A landscape with many valleys, sampled at points; each row gives a point and its height.
A ball rolls from a point to whichever of its 2 nearest points has the largest drop for the distance, and stops where none of them is lower. Distance is the straight distance between rows; heights are no part of it.
kuvez h=23.8: [ 31  -9 -11  -8  19  15  -5  20  -2  -9  14   6  -8 -14 -32   6  25   0
  24  21  15]
nafib h=16.6: [ 58 -13 -16 -30  15 -12   1  15  29 -15   4  35  -3 -21 -22  34   6   5
  11  31  22]
Gufu h=67.4: [ 15 -21  15  28  57  10  -6 -10 -52 -36  25 -17  -5  13 -37  -7   2  22
 -13  -9 -10]
Rifa h=64.8: [ 39 -31   7  12  -9  -2   9 -12  25 -25  29  -4 -28   2  24  24  12  19
 -38  28  -1]
mos h=29.7: [-31  11  -8  16  -5  -9  21 -36 -16   6 -12 -32 -29   3  -4 -26 -43  -6
   8 -27 -29]
pifa h=57.2: [ 10  19   4  20  10  33  -5  22 -39   2  21  34  17  -7   3 -10  -3  19
 -57  -2  13]
Denav h=51.4: [ 11 -38  19 -39  21  28  32 -16 -10   0 -27 -66 -11 -19 -26  -2  -6 -12
  44  -7 -14]
Gaseg h=55.0: [ 20  17  -4  -4  13  14  31 -21 -13  19  23 -66  -1  36 -17  16 -17 -16
  17 -20 -32]
tolu h=48.2: [ 26   9  38  11  11 -18   7  19  39  15   6  53  32  15  18 -37 -12  17
  13  -9  -9]
pelog h=63.0: [ -4 -61  38 -11  37  11 -11 -27 -21 -15 -38  -4   8  -1  -6 -16  -1  18
 -26   0  14]
simis h=46.4: [-14  37  46  10   7  14 -34  56  15  -3   3  11  30 -14  14 -23  35  21
 -35  -2  25]
babef h=76.5: [ -5   7   2  20   5 -24 -32   0  -3   0  18  15 -22  33 -38   2 -44 -25
 -15 -14 -15]
vot h=52.8: [ 27 -16  -5  18 -40  31  12  -8  -8  29  14   8 -33  15  28  -3   3 -31
   6 -19 -22]
veki h=54.1: [ 20 -29 -12  -9  -6   4  -3  -9  26   9 -42  20  -6  -8  44 -13  38 -17
 -20 -44  -5]
fanem h=52.6: [-13   0 -19  10  12   7   2   8 -11   7  13  61  22  16  21 -11  65 -12
  40  14  10]
zelu h=37.5: [ -1  24   9  45 -35  21 -26  52 -13 -17  17  34  17   6  10  -5  -4 -23
 -36 -22  -4]
Kegig h=56.4: [ 31  51 -25 -25  -2   0  16   1  -8  11  15 -52  21   7  -4  26 -11  -6
  18 -22 -11]
vuf h=19.7: [-15  36  -3  -5   8 -15   3 -33  -1  -4  30 -69 -44   6  -7   0  -1   5
  26   6   4]
Vit h=24.8: [ -1  -2   8 -10  12 -23  32 -58  30  -6  23 -62 -60  16   9   6  -5   3
  17  15 -14]
ledak h=42.1: [  9  -3 -13  13 -38   6 -18  30 -15 -17  -3   6   8  -6  -6   0 -22 -32
 -13 -39  -9]
Vele h=28.4: [ 13  33  -3 -10  27  25 -10  31 -23  17   8  27   8 -11 -53  -4  -5  -2
  37  25  22]
Lep h=21.9: [-33  13  26 -26   6  -5   0 -35 -21 -21 -16 -76   0   5  24  15  -1  -3
  18  14  -8]
Vig h=53.8: [ 18  11   1   3 -22  20  16 -31  -9  35  20 -29 -29  42  13  18 -11 -35
  22  -5 -27]
mozoz h=72.1: [ 21   6 -24  -8  20 -28  -3 -26 -15  -3  16  -7   3  15  -3   0 -27   8
 -30 -46  -7]
zuzon h=42.7: [ -6  18  18 -13  12  20 -40  58  19   3 -34  24  23 -21 -11  -9  32 -14
 -26 -15  23]
peg h=60.5: [ 25 -15  16 -22   5  10  14 -13  -9 -41 -40 -54   6 -31  12  10 -19  11
 -21 -14  -2]
fifon h=12.5: [-10  40 -12   3 -27 -17  11 -28  14  35  11   9 -28  13   4   1 -20  -6
  50  20   7]
lum h=16.9: [ 44  49 -25  -6  -7 -19   8  11   7  27  37  24   2  -1   8   5 -18  12
 -19 -35  13]
pufo h=57.4: [-16  10 -17 -11  47  11 -39  -6 -15  -1 -33   2  -4  12 -10  16  45 -27
 -13   1   3]
Dat h=49.3: [  6 -51   6   7  15  19  -6 -19 -48   2  21  37 -18  21 -20   8  11 -13
  35  38   5]
nefut h=69.1: [ -8 -38 -26  13  25  -7   3 -31 -58 -15  41 -13 -13  15 -20  -3   7  14
  -6 -17  -3]
vupus h=41.6: [-24  10 -42  10  10  30   7  32  -7   0 -14 -16  16 -14 -32   8  42 -12
  14   4 -13]
Vuza h=31.9: [ -9  33  11   7  16  24   4  17 -21  11 -23  -6  11 -11 -40 -15 -24   1
  42  21  -8]
miv h=20.1: [-11  12 -16   3 -32  -8   8  -3  16  35  16  -6 -34  -4 -27 -35 -22 -10
  55 -15   7]
Dad h=39.3: [-10  12   9   7  -9  14  -1  39  45  30 -26  22   7 -20   4 -15  25  -3
  -1  -7  -1]
zom h=25.0: [ -7  36   1  19   8 -17 -21 -15   4   4  46 -15 -33  29  -1   0  14   4
  11  18   3]
kezon h=48.3: [-13 -32  22  -3 -22 -10 -31   7   7   2  28  -2 -17  18  -3 -19  17 -18
  36   6   6]
Koga h=56.5: [ -2  -5   3 -11  54  -1 -40 -27  12 -23 -56 -10 -26   0   3   5  40  -7
 -36  -6  13]
beke h=38.2: [-10  -8  14   0 -39 -24 -24  25  15   1  25  73  -1 -11  25 -12  10   2
  -5   7  42]
liki h=25.3: [-13  23 -30  29  -9  -2  24  -9  14  20  -7 -13 -37 -16 -13 -43 -13   1
  23 -31 -18]
dep h=71.7: [-10  -5 -25 -24  14 -27 -25  -7 -13 -18  28 -37  -2  14 -16  28  22  -3
  -5  -5  10]
lukez h=47.1: [ 27 -43  -6 -23  -2  17  26 -26 -27  27  19   8  -2  21 -18  21  -1 -13
  55  31   6]
Mabos h=34.4: [-26  30  -4 -18   3   6   3  -4   5  30 -37 -17   6  -3 -11  -9   5 -15
  65   9  -4]
sido h=33.9: [-34 -28  10  25   0   2   5 -22 -10   0  -8  47  -4  -9  29 -33  14  30
  -5  29  13]
telo h=21.3: [-40 -28  39  -8 -32  11  -6 -17 -28 -14 -18 -52 -13   3   2  15 -48 -22
 -17   4 -13]
Rozot h=28.9: [-10  -8 -20   4  11 -28  47 -39  51   1   1 -39 -31   7   0 -16  -7  10
  12  -5 -30]
Komen h=23.9: [-14  28   5   3 -18 -22   7  -9   9  21   3  30 -14 -19  -6 -10 -44  26
  28  29  17]
vuki h=51.0: [ 13 -38   9  13 -33  14 -20   5 -12   4  43  -8 -30  14  18 -17  19 -15
  -9 -23   0]
tive h=52.0: [ 39 -28   6  -1  -7  -2   3   1  22 -18 -46  26  15 -18  22 -17  -8  -4
 -11 -41  -5]
Rezu h=24.7: [-15 -31 -29 -29 -25 -27  11  19  44  42  13  33  14 -14   4 -13  25   7
   5 -20  23]
lil h=72.9: [-35 -19  -9   6  -5 -19 -22  -7 -11 -25  -4 -11  10  14  -1  12   1  -7
 -26   2   3]
Pim h=44.7: [ 16 -11  -3 -35 -26  -2  -3  -6 -18  30  23   0  15  20   3  23 -14 -20
  39   6   8]
lik h=29.8: [-53 -15  -5   4 -29   3   3 -19 -31  -1 -32 -30   7  -2  12 -14 -28 -12
 -17 -27 -16]
tepi h=33.6: [  2  59   3  34 -15  17 -41  25 -23 -19   8  29 -21  -2  12  14   8 -18
 -29   6  12]
Kamam h=62.9: [ 28 -20  10   0  -1  11  17 -20   1 -22  -8 -25 -12  -1  11  33 -19   7
 -41  14 -18]
kun h=49.4: [ 35 -21   6 -19  15  25  23   8  22   4 -37 -28   4 -13 -16   3 -10 -13
  10 -10 -26]
bodab h=60.2: [  1  14 -32 -10  53   2 -16   5  -4  -7 -33  30  16 -11 -22  11  15   8
 -69 -11  23]
Dito h=35.8: [-17  19   4  14   2   6   4  20  -3 -15 -20 -25   9 -27 -21 -23 -22  13
   6  -7 -13]
tok h=68.8: [ -2   9  -9  24 -45  -8  28  13  23  -3  25   6   5  -7  19  21  -6  15
   4  25  -8]
bozu h=48.1: [ 18   9  26  -3 -10  -7   9  -6  27   4 -40  -7   6 -16  22 -17 -41   8
 -11 -27 -15]
Vuda h=58.5: [ -3 -12 -16  -1  65  15 -27 -17 -41  -4 -34  12  11  17 -19   6  25 -11
 -53 -29   7]
gakot h=72.0: [-12   0 -24   8 -27 -39  18 -22  16 -43   0 -22   0  -7  30  18 -19  14
 -25  -5 -12]
tisiz h=70.5: [ -7   6 -48 -16  27 -26  -3 -16 -37   4  38 -20   9  12 -26  -2   4  10
   4 -32   8]
Ret h=75.2: [-14   4   6   5 -16   4 -20  15  34 -24 -32 -11 -14  -6 -12  45  -7 -17
 -34  41  -6]
Tas h=47.8: [-20 -41  10   0 -15  15  12  23  -8 -24   7 -12  49  -6   3  18  10  25
 -23  38   1]
kenan h=25.5: [ 44   6  -1 -15 -19  -7 -14  25  35   6  22  37 -26 -18   4  17  15  -2
   3  11  30]
datem h=29.6: [-32   5   6  23  10   6  14 -17   7  13   1  -5  -3   4  32 -21  34  28
   0  23  -8]
tovob h=66.4: [ 38  -2   1  13  10 -18  10 -26  13   3  56  -4 -31  31   6  17 -11  19
 -31  16  -7]
penov h=58.9: [ -2  27 -13   6  36  35   2  11 -47  22  15  20  18   1 -13 -16  26  11
  -6   2   9]
bolu h=74.2: [-30   9 -20   4  -7  -7  16  -9  33 -20 -26 -36 -23  -9 -14  40  -6 -11
   1  45 -19]
sadip h=33.1: [  3 -24   2  -3   8 -15  40 -34  25  11  -6  -5 -20  -4  -3 -25 -16  21
  40  16  -8]
Mil h=34.7: [ 10   7  -9 -10 -32 -30  20  -3  -1   5  10  23  21 -15  12 -13 -39  18
  39  -8   8]
Reb h=59.9: [-10 -35  48 -12  13   5 -19   7 -10  -6 -30  12  48   6  13 -27   0  10
  -1   3   8]
pifes h=39.7: [-28  34 -18   0  -5  14 -13  52   1  -9 -31  -3  28 -37 -34   5   7  -6
  11   4   5]
Tuz h=70.4: [ 10   7 -22  26 -49 -34  15  12  21 -39  20  10  -4 -26  26   4 -14  20
  -9 -17   2]
Vam h=55.3: [ 10 -39  10 -11  22   7 -31 -15  31   0 -53   7 -24  12  15  -3  42 -33
 -19 -17  -5]
nidur h=17.9: [-16  13 -14 -29 -18 -19  16  34  20  49  22  21  43 -22  -3 -13   3  29
  12 -15  31]
dela h=57.0: [-37  -3  30   6   7 -11 -31  10 -19  -9  -5  35  53  29  12 -10  -7  -1
 -21  14   9]
Rab h=29.9: [ 11  47   5  27  -4 -16 -34   5   2 -14  40  41 -18  30  18  17  10  -9
 -12  19   8]
kigu h=46.2: [ 32 -15  14  -6 -28  16  -3  39  10  -7  -5 -21   7  -4 -20  -1 -25 -35
  19 -23 -20]
zapif h=73.3: [-40 -14 -25  -1  -8 -29  17 -33  20 -33  -5 -53 -25   3  -3  25 -14 -11
 -19   7 -23]
tam h=43.1: [  8  -7  -9   6  -1  37   4  27 -21 -28 -22 -35  24  -5 -14  28  13 -25
   7   8 -29]
Niver h=49.5: [-12  45  21  18  -4   1  -2  38  13   0  30  20  32  -6  19   2  27  35
 -14  25  17]
Lifa h=53.3: [-10 -40   0 -28  13  -1  21 -13 -15 -10  19 -70  -3  -7 -26 -12   9   8
  36 -13   0]
nat h=51.3: [ 20  -1  -3   2   1  11   1  -9 -33   4  24  47  -1   9  10  -4  24  -4
  58  33  18]
madev h=44.6: [ -1  -1  21   8 -19 -21 -45  12  18 -24   2  35 -16   4  18  -6  15 -20
  16  14  17]
Defu h=74.1: [ 20   0  -4  -1  26 -29   2 -25 -13   2   8  -3 -23  15 -40  -9 -60  -1
   4 -33 -14]
Gini h=54.6: [ 10  22   4  33   2  30  -6  15  -9  19  20  17 -41 -16 -15 -16 -12  15
 -42   3   4]
koro h=51.2: [-30 -52   4 -24  -1  -5  22 -10  -6  -4  16 -41  24  -1  -6   4   5  27
   0  25  -3]
Gezo h=43.6: [ -1  26  37  -3   7 -18  -9  -1  38  26 -28  21   9   0  28 -38 -11  14
   9 -19  -2]
tuse h=51.6: [ 16   6  32  14   1   3  21  36  39  20  -2  68  59  18  26   3   3   2
 -26   3 -11]
baf h=65.4: [  1 -44  22  21  50  25   4  -8 -30 -16  -5   5  16  14 -18 -10   7  20
 -37  11 -10]
zup h=26.2: [-24  12  12   4  10   0   5 -32 -10 -25 -35 -22   8  -2  33   8   8  19
   4  31  -9]
zat h=16.5: [-33 -26  21 -16 -10   6   9 -31 -31 -40  -9 -88 -16   9   9  25 -15 -37
   8 -14 -24]
Lenol h=36.4: [-37  11 -12 -23  -9 -13  -5  13  33  34 -43  13  29  -6  11   0  18 -17
  30  -6   0]
Kas h=41.2: [  3 -14  -2 -36 -36 -10  16 -20 -17   5 -13 -18  11 -14  24  10 -27  -9
  42   0   2]
Gef h=76.6: [ 16   0  12 -16  -4 -11 -24  -3  41  -5 -40  32 -21  -7   9  40 -11 -16
 -25  33  11]
gibim h=30.4: [-10 -28 -27 -25 -16 -14   0   6   0  31   6  78  13  -8  15  -4  16  -6
   1  -3  36]
dos h=67.7: [ 32   9  -6  19 -11  15  22   1  15  19  46  13 -16  13   9   9  18  14
   3  25   0]
Tapup h=58.2: [ 36  19   3 -29  18   1   6 -12 -29 -14 -11 -39  26 -10   5  16 -24  12
  -1 -20  -5]
zisa h=8.7: [  0  51 -26 -17 -30 -23   9  16  19  33   8  19   9 -33  11  12 -13  21
   0 -24  26]
fupu h=24.9: [ 44   6  -8  -7   2  -5 -10   8  19  22  31  15 -35  -8 -10 -20  -2   6
 -11 -30  15]
nom h=37.2: [-23 -32 -16  15  15   3  18 -26  -7  13 -20  23 -20 -11 -14 -28  -3  12
  12  12  -5]
tata h=54.3: [ -4   1  15  22  -4   2  -1  32  -5 -17 -10  50  72  19  18 -11  -7  -3
 -34 -16  -5]
suz h=45.0: [-13 -11   2  12   6  41  -4  38 -33 -24  -5 -15  55   6  -7  22  26  -3
 -32  17 -12]
Vaguz h=51.9: [ -6  53   9  29   7  12   0  21  15  13  -1  41 -12 -25   5  -9  10  29
 -22  19  16]

Where does a ball stop that starts at each point below?
Vaguz | nafib
nefut | Gezo
nat | fifon
bodab | Gezo
gakot | zisa
Tapup | zisa
koro | nafib
Vuda | Gezo
Denav | vuf

Call two points neighbours if one is among the 2 nearest of the other. Go from one point of each pair to the other, from neighbour to neighbour, staying as low as possible. Name the highest point that can't be avoided.
zat and zisa | fanem
vuf and zat | nom
zat and fifon | lik
nafib and zisa | kenan
